The views of a scene show one set of named points, each view turned or mirrored, and shifted as a whole, with a little noise and some points left out.
In the rows, zero is written as 128.

Scene 1
View 1
K969: 103,144,116,143,149,135,142,131,142,113,112,138,120,109,101,144,111,143,151,134,101,139,137
K68: 95,132,117,134,151,134,147,128,129,110,116,144,130,116,118,153,93,132,150,130,100,152,149
K188: 95,147,113,153,149,142,134,125,144,99,121,115,125,119,124,157,131,145,146,129,113,117,141
K187: 118,134,113,177,145,112,183,100,113,142,123,112,153,122,153,160,144,156,138,106,124,106,159
K576: 104,156,119,137,148,142,142,127,141,107,115,121,116,112,93,151,121,146,155,158,107,143,139
K785: 104,118,120,159,149,109,172,121,116,146,117,167,147,105,130,138,85,131,143,88,93,149,148
K728: 115,152,116,161,144,132,156,117,132,126,115,107,126,113,114,150,144,161,150,139,116,119,141
K564: 94,105,114,151,154,118,171,110,106,127,128,155,156,127,161,161,88,124,139,97,107,139,165
K537: 121,158,117,158,144,130,165,113,126,129,115,99,127,118,110,157,151,165,153,148,123,120,144
K456: 88,128,113,131,156,147,140,116,127,83,126,125,137,136,148,172,101,124,144,143,112,138,162
K928: 103,134,106,176,155,118,153,118,136,124,124,127,147,114,148,149,133,147,139,94,108,102,149
K895: 109,150,113,163,146,127,153,119,137,124,122,117,130,111,122,149,137,154,147,124,117,115,144
K455: 113,146,110,175,146,114,162,117,131,143,117,126,140,106,128,140,140,158,146,98,113,109,144
K164: 98,137,113,132,152,144,147,120,127,96,118,124,127,125,122,163,111,134,150,154,110,143,151
K140: 107,152,116,149,152,141,142,119,140,106,119,104,123,120,117,159,137,152,150,147,116,121,143
K318: 99,126,106,179,154,117,149,118,132,125,130,133,150,117,166,151,129,144,134,82,109,97,154
K529: 92,140,107,169,156,130,127,124,150,105,126,127,134,111,141,150,130,143,140,98,106,104,142
K114: 103,143,118,135,148,140,151,123,131,113,113,127,122,117,107,155,108,141,155,149,106,148,146
K218: 98,146,113,157,153,128,130,139,155,118,115,152,123,95,106,133,110,142,144,100,90,128,128
View 2
K785: 161,121,119,141,136,180,122,129,174,165,108,141,139,153,96,158,91,141,143,128,141,147,139
K895: 139,122,157,124,128,149,95,125,145,132,119,137,145,104,127,117,107,121,137,139,164,125,126
K140: 129,129,150,139,110,129,94,121,139,118,125,137,142,103,143,99,117,108,128,142,159,131,131
K456: 124,137,115,170,89,126,126,112,156,135,118,148,121,126,134,121,118,120,114,124,154,135,143
K68: 160,118,124,157,96,146,104,120,177,148,102,141,147,153,128,113,88,125,122,157,150,147,137
K318: 135,132,140,132,132,167,129,120,154,143,110,141,125,92,103,146,96,137,129,125,184,101,112
K187: 130,131,150,118,155,169,118,130,132,138,129,138,129,89,106,149,115,129,147,107,162,122,126
K164: 136,127,127,157,100,125,110,118,148,129,121,139,136,127,140,112,115,115,125,135,145,145,143
K455: 147,118,158,116,143,169,101,127,149,139,116,136,143,100,111,127,96,130,141,135,171,119,120
K537: 136,126,164,120,134,143,87,129,126,120,132,131,148,97,140,105,120,108,145,132,151,140,135
K564: 143,134,111,152,124,165,140,119,167,162,109,144,125,133,96,163,104,140,132,111,152,136,140
K928: 133,129,148,131,131,165,118,118,153,139,113,141,131,96,109,139,98,133,133,127,178,107,117
K188: 131,131,145,143,105,129,104,115,149,122,114,139,136,104,137,106,108,114,121,142,168,120,124
K114: 145,122,132,149,107,133,95,123,151,132,120,137,145,135,139,104,109,114,129,145,142,149,141
K529: 133,130,146,139,107,147,111,112,157,128,105,145,132,94,121,121,97,127,118,141,185,100,111
K969: 145,122,143,143,101,137,95,119,160,127,108,140,145,117,136,100,97,116,122,158,164,123,124
View 3
K564: 108,111,155,108,121,136,132,136,138,100,142,120,94,123,125,130,159,136,122,117,119,150,137
K218: 95,103,116,114,59,110,141,128,93,154,151,95,128,116,116,116,134,132,147,104,147,141,132
K576: 98,138,103,129,78,114,136,155,110,151,167,105,132,90,125,89,125,150,159,129,113,125,108
K728: 98,129,111,124,86,119,130,144,101,159,150,121,132,116,112,108,120,143,142,125,72,123,118
K785: 93,89,143,94,104,135,144,131,128,118,145,100,98,119,99,118,159,130,136,109,134,140,149
K68: 98,116,120,115,78,118,140,148,120,130,163,96,116,95,122,99,148,144,155,117,156,142,124
K187: 101,116,140,111,118,132,131,134,115,139,132,136,118,138,104,132,131,134,119,119,52,130,137
K164: 108,145,120,131,93,119,131,155,126,132,162,115,123,92,139,101,134,154,147,130,115,136,108
K456: 123,154,130,129,104,118,123,148,131,114,159,123,119,99,159,117,140,152,135,132,126,147,110
K895: 99,120,119,122,83,119,134,139,101,153,148,119,131,121,116,114,122,139,140,121,85,129,127
K529: 119,128,128,125,77,109,126,121,93,149,141,125,130,130,139,137,126,134,126,111,115,144,128
K140: 106,147,110,133,83,111,128,149,105,155,157,120,136,109,131,106,118,149,148,129,89,124,109
K537: 98,141,111,128,88,117,131,148,105,158,154,121,133,108,122,105,117,148,146,129,75,122,112
View 4
K969: 118,155,129,149,142,123,118,134,104,104,144,150,150,88,114,145,126,136,165,155,148,121,137
K68: 111,156,144,167,149,111,108,127,113,86,159,155,138,69,79,154,100,131,174,142,141,121,149
K456: 122,134,131,167,142,126,110,135,139,87,158,127,140,126,88,153,127,108,182,141,122,139,123
K576: 114,143,132,142,152,117,115,125,98,109,161,130,152,82,106,131,114,131,177,168,130,116,141
K318: 119,172,132,173,118,156,131,114,145,90,107,167,124,113,111,131,139,135,139,134,153,132,109
K928: 120,173,133,165,124,155,129,111,136,91,114,158,126,105,113,126,135,134,140,142,152,131,110
K728: 114,164,132,144,137,138,126,116,108,111,132,147,144,89,121,118,126,141,154,160,143,116,127
K785: 101,180,156,187,136,141,115,102,140,80,132,169,110,71,69,132,95,138,147,125,141,126,133
K895: 118,162,134,149,136,144,125,112,115,106,131,143,142,91,117,117,125,141,153,162,139,119,122
K455: 112,177,140,159,133,152,132,101,120,103,117,160,133,85,118,107,124,147,140,152,147,119,117
K529: 128,164,123,159,130,141,129,129,124,99,122,163,142,106,122,146,140,131,151,146,161,125,120
K164: 114,141,132,156,147,122,112,129,118,99,159,125,141,106,95,138,116,121,179,154,120,126,131
K114: 109,147,137,154,150,121,113,122,110,101,160,127,144,90,93,130,111,126,173,156,125,122,136
K188: 124,148,122,150,138,131,118,130,112,104,141,140,151,105,116,139,134,129,166,157,144,124,124
K218: 117,171,137,157,138,122,119,128,104,98,133,178,141,68,105,149,114,142,156,143,166,115,148
K140: 128,143,116,132,141,130,125,132,105,116,144,132,162,110,132,132,138,130,169,171,138,118,122

In a view up to two points have been moved. Name them for each view, in the order of its rows, or write none.
view 1: K969, K68
view 2: K785
view 3: K537
view 4: K728, K140

Scene 2
View 1
K712: 140,78,94,104,144,127,118,142,151,132,154,108,128,161,124,106,85,120,126,78,149,195,103
K946: 157,122,96,95,155,124,121,115,100,92,123,105,155,147,140,102,107,119,130,139,126,96,93
K2: 129,137,105,119,158,152,125,116,125,128,113,109,108,134,131,98,111,141,155,101,134,114,112
K653: 143,116,105,117,149,139,118,119,136,116,131,128,132,156,140,105,105,116,131,109,139,144,97
K780: 138,97,100,107,134,118,160,121,70,87,118,60,164,110,93,100,117,124,120,124,72,115,99
K154: 168,121,107,122,152,139,91,115,160,100,147,181,157,191,167,115,106,82,110,127,159,160,90
K938: 144,144,114,125,151,143,130,96,103,89,107,126,149,133,133,100,129,109,128,140,101,88,97
K488: 125,90,97,108,144,132,140,137,115,127,133,77,124,132,105,99,97,138,137,85,123,159,106
K119: 106,103,103,125,139,141,163,119,100,128,118,62,114,102,86,94,117,146,148,80,90,147,111
K162: 118,101,105,121,137,131,164,121,84,110,119,63,134,100,86,91,119,137,138,102,78,127,106
K497: 145,146,124,165,158,170,94,101,200,125,143,222,125,192,167,111,123,82,123,104,162,181,103
K427: 159,84,84,68,150,100,127,139,82,95,129,48,158,140,117,105,87,135,129,125,121,119,96
K545: 146,122,95,97,163,142,98,128,145,131,130,117,115,165,155,108,90,137,151,101,173,132,106
K685: 146,104,114,140,133,128,142,108,120,87,137,143,174,143,120,101,128,80,103,125,90,154,88
K288: 149,98,98,98,149,128,116,133,131,121,139,100,134,157,129,110,90,128,135,101,147,153,104
View 2
K653: 114,138,122,112,137,126,134,107,78,142,118,83,121,121,150,135,149,132,101,148,147,129,128
K685: 126,139,117,137,151,163,116,164,86,137,100,87,124,80,111,128,174,134,111,127,143,150,114
K712: 105,149,95,106,182,119,152,96,78,151,114,102,147,145,148,108,137,114,75,150,156,125,135
K154: 95,142,113,126,137,113,86,121,29,130,108,47,115,148,137,160,178,127,90,132,127,130,127
K2: 127,129,150,109,115,132,166,85,102,156,129,97,109,108,174,139,132,150,121,162,149,131,136
K938: 136,127,150,126,112,159,134,135,102,144,114,89,105,69,139,143,160,155,130,143,143,144,120
K427: 138,98,133,101,141,118,152,123,98,125,142,136,102,67,119,95,103,77,82,161,142,126,118
K780: 153,112,146,121,133,158,161,151,133,137,126,134,110,35,114,97,126,110,114,151,150,145,111
K946: 132,106,150,114,110,126,129,123,85,125,134,97,90,79,138,136,134,111,105,157,131,128,119
K119: 140,137,137,108,150,160,198,107,145,165,116,137,137,77,150,90,121,146,125,159,173,142,131
K288: 112,127,123,108,140,116,134,98,68,140,125,87,112,126,149,134,139,117,92,154,139,120,133
K162: 147,126,143,118,138,167,184,129,147,153,120,138,126,50,134,96,124,135,123,157,164,147,121
K545: 104,126,126,96,132,89,144,63,55,143,139,83,106,156,176,145,119,109,82,167,138,107,144
View 3
K497: 121,92,131,146,126,49,104,122,88,70,158,77,68,90,192,104,131,86,112,121,117,86,99
K938: 134,123,104,134,109,138,67,152,108,145,139,122,162,125,127,95,148,149,119,142,139,131,99
K545: 100,100,138,143,118,88,139,161,95,105,132,109,138,144,167,148,148,123,102,140,94,130,120
K154: 126,88,129,135,125,63,100,120,103,79,153,85,95,105,136,112,144,128,110,165,98,81,100
K2: 111,128,120,137,123,118,111,171,103,142,125,121,158,139,172,126,147,124,118,124,121,146,123
K653: 121,111,124,127,138,93,112,146,116,120,134,103,135,126,150,128,148,129,122,145,106,115,122
K162: 128,156,102,105,152,153,100,173,149,191,105,129,193,139,139,125,159,154,145,150,125,149,148
K685: 151,127,99,103,151,108,74,122,142,140,134,98,138,101,114,101,152,151,141,169,119,90,125
K427: 116,113,120,117,129,131,123,163,132,148,113,124,197,168,96,160,172,182,112,189,80,135,132
K488: 113,136,121,109,160,109,138,169,138,155,106,118,166,144,155,154,154,139,135,151,95,133,156
K712: 112,115,134,113,165,69,149,146,137,120,117,95,131,132,162,163,152,128,129,160,73,108,153
View 4
K497: 138,165,100,113,101,179,109,186,187,128,101,105,92,155,146,177,121,81,137,251,159,99,126
K780: 106,114,122,136,124,117,181,89,90,123,103,124,95,119,125,110,121,140,130,51,62,121,85
K938: 125,117,108,133,143,144,152,144,99,124,108,115,87,134,123,134,111,136,122,145,100,157,116
K288: 128,134,97,164,109,132,136,131,161,131,97,113,123,131,165,158,111,96,141,153,111,117,130
K545: 140,135,95,169,111,135,120,136,178,144,102,115,128,134,176,168,117,103,142,171,118,137,151
K946: 124,109,91,166,137,129,156,136,113,123,94,112,113,129,145,144,104,112,133,129,100,148,129
K162: 117,129,134,138,107,121,158,78,125,147,122,122,98,121,137,119,135,159,126,74,60,141,110
K119: 125,138,141,142,94,124,147,68,153,161,128,129,107,125,144,123,147,161,130,85,65,137,118
K488: 122,143,120,158,92,124,139,85,169,151,115,120,124,124,160,142,134,128,141,101,82,115,121
K427: 115,105,87,196,126,107,164,99,124,125,94,121,139,114,166,135,99,103,141,72,74,131,125
K685: 113,141,111,112,109,143,164,132,116,107,93,115,80,134,117,131,112,105,135,125,108,85,77
View 5
K938: 135,124,154,99,136,87,153,160,134,92,139,96,152,144,184,125,116,134,123,111,164,115,126
K154: 160,143,110,152,86,127,153,132,168,125,158,47,161,102,185,114,140,186,130,83,127,74,146
K685: 156,109,126,128,145,94,152,179,146,109,144,116,147,136,222,112,126,188,121,86,149,101,168
K427: 123,107,153,150,173,133,125,156,90,132,133,151,142,117,148,159,117,149,107,152,157,83,159
K497: 170,166,81,148,56,122,179,119,196,131,146,18,147,136,181,91,140,170,136,79,99,112,126
K712: 150,130,91,182,126,157,152,144,138,165,123,122,117,135,163,125,131,178,117,128,101,106,172
K545: 135,148,113,155,104,144,155,121,137,145,131,78,137,135,134,130,126,136,122,138,119,104,128
K119: 135,115,124,128,172,114,162,177,111,132,97,166,103,190,172,131,103,134,114,148,131,154,158
K488: 134,124,113,155,157,134,152,160,120,146,113,147,116,157,158,134,117,151,115,142,121,127,160
K780: 127,94,161,117,191,97,134,186,102,107,127,170,134,144,188,143,107,149,114,134,166,111,158
K946: 129,131,156,118,130,113,144,144,120,109,141,93,153,126,151,139,117,123,120,129,159,98,119
K2: 135,144,128,126,118,121,159,135,133,126,127,91,133,153,145,132,118,120,123,134,130,121,121
K653: 148,134,117,146,116,125,151,145,143,130,133,97,135,141,169,121,124,155,123,117,126,110,143
K288: 142,135,118,153,120,137,149,140,133,137,138,94,139,127,156,131,126,154,119,124,132,96,143
K162: 128,104,142,116,182,105,150,186,106,116,109,170,119,177,182,136,104,137,112,144,149,142,156

In a view up to two points have been moved. Name them for each view, in the order of its rows, or write none.
view 1: K497, K288
view 2: K938, K545
view 3: none
view 4: K780
view 5: K946, K2

Scene 3
View 1
K267: 150,97,140,139,145,117,143,127,145,119,131,106,125,116,147,105,122,128,102,163,110,122,149
K851: 142,117,168,149,119,144,121,139,130,121,124,101,149,123,133,139,138,142,139,140,116,122,153
K420: 162,97,132,139,139,130,146,100,152,100,116,106,113,128,143,96,110,133,97,184,94,125,153
K378: 122,100,179,131,134,112,124,188,137,147,174,127,191,102,147,126,170,127,182,110,102,126,141
K774: 174,78,93,118,147,131,158,60,171,73,112,114,101,152,152,79,95,132,85,231,66,134,160
K620: 149,103,165,156,131,134,133,139,139,125,127,106,142,113,136,110,135,140,132,146,109,122,147
K543: 139,111,150,125,121,137,123,126,140,113,141,110,159,136,146,141,140,139,146,145,95,124,157
K50: 155,111,146,145,128,135,135,111,138,111,112,94,116,125,141,121,112,138,93,158,116,119,155
K937: 135,121,161,140,120,134,120,146,128,128,134,95,144,121,140,141,136,139,120,125,125,119,152
K355: 153,141,196,173,89,181,105,130,116,117,94,100,155,127,115,163,134,170,162,126,122,117,163
K852: 143,104,129,123,143,110,134,126,140,119,137,90,119,122,159,120,120,119,74,156,119,121,148
K915: 142,138,178,159,112,144,115,144,117,134,112,83,132,113,135,147,128,142,107,115,147,112,154
K929: 130,104,121,103,137,108,131,130,144,117,160,100,144,134,164,133,134,117,105,147,107,123,152
K176: 155,120,147,140,115,154,123,98,139,101,107,97,128,145,137,144,118,147,114,162,110,122,162
K106: 150,100,127,129,143,114,141,114,143,114,134,95,113,127,153,108,113,124,76,169,112,120,149
K611: 144,97,109,117,154,99,149,113,146,117,137,87,98,119,161,102,105,109,42,167,124,121,144
K745: 156,130,224,198,100,176,111,156,119,133,97,106,162,109,108,141,145,167,179,118,125,116,155
View 2
K915: 140,109,116,135,118,98,109,119,136,152,109,98,146,112,139,92,149,146,152,96,129,167,118
K176: 143,150,134,139,115,114,126,114,135,125,146,133,120,124,135,102,158,141,113,108,97,134,125
K50: 136,146,120,139,115,115,140,128,126,123,130,116,121,118,146,99,159,146,118,107,103,131,135
K355: 139,102,138,140,130,121,87,105,159,152,125,150,147,132,90,112,157,124,157,91,128,188,94
K745: 128,63,122,143,139,128,102,102,152,171,107,143,167,130,87,119,169,121,170,103,115,200,88
K611: 128,178,99,139,106,115,166,151,104,108,116,79,113,107,186,85,155,164,103,111,95,92,169
K937: 128,121,104,140,122,130,119,144,135,137,102,108,143,121,137,101,156,135,152,89,133,156,139
K929: 122,167,94,146,116,153,132,176,124,107,101,107,119,125,153,101,151,138,137,82,137,123,172
K851: 128,123,114,144,124,139,117,138,141,137,110,128,142,127,122,110,161,130,153,95,126,157,130
K106: 124,164,108,141,111,127,155,145,114,113,123,105,116,115,164,99,160,150,109,110,100,111,156
K420: 123,158,120,142,116,134,159,132,114,112,139,127,118,126,146,110,166,139,99,119,80,107,145
K378: 91,94,74,149,138,191,131,179,132,143,60,126,157,134,114,131,167,111,193,83,152,163,156
K267: 117,143,103,141,122,138,157,143,116,122,113,113,127,120,150,107,166,142,121,112,102,117,152
K852: 130,159,104,142,113,123,144,150,117,117,110,94,117,114,167,94,155,151,125,99,116,114,159
K543: 122,140,111,147,123,156,119,152,139,121,112,135,127,131,120,115,157,123,149,88,132,147,143
K774: 129,191,129,146,110,142,176,131,108,90,164,141,93,129,151,116,172,142,65,132,57,77,155
View 3
K915: 138,118,141,141,116,128,129,145,103,132,110,153,116,154,123,169,171,133,92,103,85,128,140
K420: 116,93,153,184,142,144,99,173,178,138,116,165,126,117,107,146,141,113,126,103,145,138,87
K851: 140,146,142,139,127,120,116,145,120,115,105,149,118,134,119,160,150,129,127,105,114,122,110
K852: 115,87,148,178,108,130,95,165,147,121,113,160,125,123,113,126,150,102,92,116,134,112,99
K543: 139,164,148,149,125,116,107,152,132,85,107,151,123,132,116,136,126,114,148,127,146,110,89
K929: 120,101,149,180,102,117,85,159,151,96,108,154,129,117,115,105,137,89,103,128,154,93,82
K937: 138,133,142,144,116,117,112,146,117,111,106,147,120,139,121,153,160,123,110,110,109,115,116
K106: 115,83,153,183,123,134,95,169,160,131,116,162,127,119,110,129,148,101,102,110,142,122,93
K774: 107,78,162,209,163,160,91,196,212,147,129,187,135,108,96,138,123,105,139,107,171,152,67
K378: 153,173,121,118,108,74,98,116,102,75,78,106,108,113,123,145,157,128,146,101,131,82,87
K611: 105,51,151,199,104,136,84,173,166,135,115,161,127,111,107,114,156,89,77,112,142,113,89
K355: 153,173,146,122,146,136,144,147,104,124,116,163,117,166,126,193,151,153,135,103,84,149,141
K50: 121,99,152,172,133,139,111,167,152,136,118,169,125,134,111,150,151,121,110,106,120,134,109
K620: 137,126,136,145,133,115,104,147,137,123,99,144,117,118,114,162,158,130,130,95,125,125,100
K267: 121,97,142,169,127,125,97,159,157,128,106,151,121,114,111,141,153,114,117,100,135,124,88
View 4
K937: 99,134,126,145,130,131,152,143,109,145,123,140,149,130,147,118,125,104,137,136,124,140,109
K774: 198,84,43,127,119,129,141,144,114,127,141,120,131,167,132,209,89,58,166,116,71,104,138
K852: 150,132,80,136,98,105,146,124,115,170,117,138,142,132,134,155,112,62,165,123,107,94,114
K106: 153,119,84,137,107,116,144,131,115,156,122,138,145,142,131,161,108,69,162,126,101,101,118
K745: 73,116,157,162,174,152,173,192,91,109,116,125,143,104,148,129,118,157,106,171,121,187,118
K915: 96,139,130,147,135,143,160,147,116,163,104,142,151,142,139,140,115,115,131,136,119,137,106
K851: 101,122,128,144,144,136,153,151,105,128,131,138,148,131,150,126,123,107,133,143,118,152,113
K543: 115,117,117,129,141,137,138,138,105,118,146,141,145,144,158,117,127,86,139,130,118,144,122
K420: 160,102,73,137,123,129,148,146,110,135,130,129,134,147,132,177,99,82,156,127,91,115,126
K378: 88,124,144,141,135,99,141,144,86,96,161,145,144,73,161,50,154,80,144,155,136,150,123
K176: 129,116,106,134,144,156,147,144,114,133,126,135,147,169,148,166,108,106,134,124,101,142,118
K50: 135,118,100,143,126,137,151,147,118,151,115,134,142,148,133,168,102,95,144,130,102,124,114
K929: 131,129,100,128,108,115,132,113,115,147,140,152,150,144,152,112,127,58,162,119,116,114,113
K620: 118,115,116,146,133,123,156,156,102,128,128,127,140,111,142,136,120,99,144,145,110,135,123
K611: 160,132,71,136,89,100,145,118,123,184,114,139,145,138,125,171,105,56,173,118,101,80,114
View 5
K50: 119,132,155,130,119,118,131,108,127,127,161,121,147,155,180,143,147,103,121,149,136,120,124
K611: 69,184,147,123,88,105,146,101,147,115,172,135,149,170,183,128,148,101,106,170,172,122,138
K106: 100,150,159,115,108,126,146,104,139,118,158,112,141,168,180,132,143,108,123,152,154,120,133
K543: 138,103,147,131,128,153,142,137,113,128,124,93,138,156,160,146,121,106,141,124,120,110,144
K774: 101,136,196,88,120,127,162,66,161,130,185,102,117,183,235,126,173,119,154,162,163,144,118
K851: 149,102,147,138,131,134,125,139,105,128,132,106,151,146,149,155,127,104,119,121,115,102,131
K929: 97,140,138,126,99,151,153,140,132,116,129,98,138,168,160,134,114,98,134,132,152,111,165
K620: 141,116,159,117,139,130,129,124,127,118,132,100,149,140,153,145,132,107,111,127,126,106,123
K745: 190,74,153,143,164,131,107,141,95,131,124,104,163,120,136,165,132,105,105,109,85,94,107
K915: 141,120,131,158,121,108,112,136,92,128,145,139,169,134,143,158,136,97,93,136,110,96,123
K267: 115,136,161,107,121,129,142,115,143,114,145,103,144,154,168,135,138,109,113,141,153,115,133
K176: 130,108,152,145,121,129,135,117,104,140,159,123,139,162,188,155,142,107,140,141,114,120,130
K355: 182,69,146,165,148,123,107,135,79,147,140,122,158,135,153,174,139,104,122,118,77,104,109

In a view up to two points have been moved. Name them for each view, in the order of its rows, or write none.
view 1: K774
view 2: K176
view 3: K543, K929
view 4: K852, K915
view 5: K611, K745

Scene 4
View 1
K547: 155,114,178,113,142,138,129,101,122,111,113,134,160,117,128,150,119,91,80,109,112,111,115
K550: 136,145,141,66,84,70,125,115,99,76,135,80,131,99,107,122,138,147,173,99,137,133,93
K58: 153,130,176,97,156,130,130,94,155,102,122,127,159,136,118,116,90,105,93,108,107,105,103
K171: 168,99,158,132,193,129,142,97,133,134,104,136,158,133,132,152,99,56,95,100,160,119,117
K731: 144,139,173,79,128,111,123,101,147,83,133,113,152,121,107,112,102,134,106,111,95,99,100
K49: 165,119,169,129,184,149,143,87,154,132,112,139,157,144,132,133,89,72,78,105,133,115,112
K943: 143,149,154,81,133,109,135,97,146,89,132,105,140,129,112,100,98,132,129,106,117,118,92
K167: 147,151,116,129,114,150,173,87,103,146,110,95,103,139,147,132,143,88,170,78,193,200,108
K305: 145,163,134,112,127,155,160,84,141,126,120,102,114,146,136,102,114,106,142,95,155,172,98
K139: 148,150,170,107,149,158,145,83,163,114,118,128,144,148,127,104,95,109,91,105,110,128,103
K459: 161,116,151,110,168,101,137,102,131,114,117,116,148,127,123,136,101,84,127,101,158,122,105
K116: 154,121,164,95,153,101,126,104,136,95,123,116,157,124,114,128,99,108,111,106,126,101,104
View 2
K171: 129,119,136,136,182,140,56,145,83,114,100,138,133,168,98,105,50,146,100,184,133,131,119
K305: 157,130,92,104,146,122,69,152,132,124,146,108,137,137,126,136,125,136,150,107,119,165,132
K167: 171,172,99,95,123,112,40,158,137,128,180,90,141,161,122,152,152,151,141,131,124,175,108
K49: 131,93,116,145,191,141,57,151,85,110,81,144,124,153,108,105,38,153,110,156,126,127,133
K139: 141,93,100,141,175,138,87,156,114,116,97,133,126,129,122,119,76,146,139,108,121,129,143
K731: 110,104,134,150,167,149,137,143,123,129,110,130,143,141,118,108,100,120,147,102,116,109,142
K550: 106,156,159,149,119,143,159,138,156,146,177,95,155,165,122,119,166,122,159,96,113,106,125
K459: 121,137,145,129,162,140,88,140,103,125,131,122,144,169,107,113,95,128,123,160,128,131,115
K58: 116,99,128,154,175,145,107,147,109,119,96,136,133,146,115,107,73,139,129,123,120,108,140
K547: 127,126,132,175,154,141,84,161,113,118,112,124,119,161,115,110,72,171,108,143,124,97,122
View 3
K550: 98,116,144,147,84,133,114,179,165,135,152,164,176,160,153,112,154,127,117,151,147,146,89
K731: 125,149,133,119,122,153,115,158,136,115,138,130,124,145,155,137,110,144,144,110,171,138,132
K116: 121,136,134,125,136,127,127,150,134,117,157,117,111,148,140,146,122,137,133,127,170,137,150
K305: 144,131,126,94,113,118,130,119,114,153,123,154,156,149,130,122,112,165,116,81,89,103,120
K139: 154,160,127,101,132,141,120,120,110,122,119,122,108,138,150,144,94,153,128,84,143,115,148
K547: 147,144,142,140,134,102,131,120,115,113,139,103,89,147,146,153,122,124,100,128,153,119,169
K49: 150,143,126,104,165,108,143,107,101,120,145,101,78,146,124,159,104,152,124,94,141,111,178
K943: 125,143,131,114,116,152,116,155,141,126,138,139,136,145,150,129,113,145,140,109,160,134,122
View 4
K167: 151,81,154,187,143,123,145,110,105,173,173,122,175,139,166,90,64,101,108,155,108,99,123
K731: 75,109,161,115,135,95,112,110,135,84,126,158,116,129,143,132,136,108,166,109,120,123,144
K550: 99,82,130,112,128,99,113,133,162,100,155,148,110,145,183,130,116,113,119,142,44,97,165
K305: 111,90,171,174,134,105,132,106,106,127,153,133,157,131,153,93,86,97,129,139,133,114,114
K139: 78,118,184,151,135,108,135,101,106,102,124,154,146,114,127,110,126,121,165,107,162,130,124
K116: 96,124,150,110,150,110,122,104,133,116,125,153,122,124,131,144,136,124,171,105,123,118,160
K58: 90,137,163,118,150,114,129,97,117,111,113,157,131,117,113,138,144,126,186,92,158,127,146
K49: 109,138,165,142,161,127,145,89,103,145,119,148,152,111,104,128,133,128,185,93,182,125,140
K171: 134,142,146,133,171,133,147,90,107,173,124,141,154,121,102,136,123,130,178,100,168,114,157
K943: 80,102,161,122,136,92,110,109,135,90,133,152,121,133,152,130,125,102,153,116,113,116,137
K459: 125,124,140,124,163,116,127,98,124,152,136,142,138,132,127,138,116,114,167,111,129,106,154

In a view up to two points have been moved. Name them for each view, in the order of its rows, or write none.
view 1: K731
view 2: K171, K49
view 3: none
view 4: K58
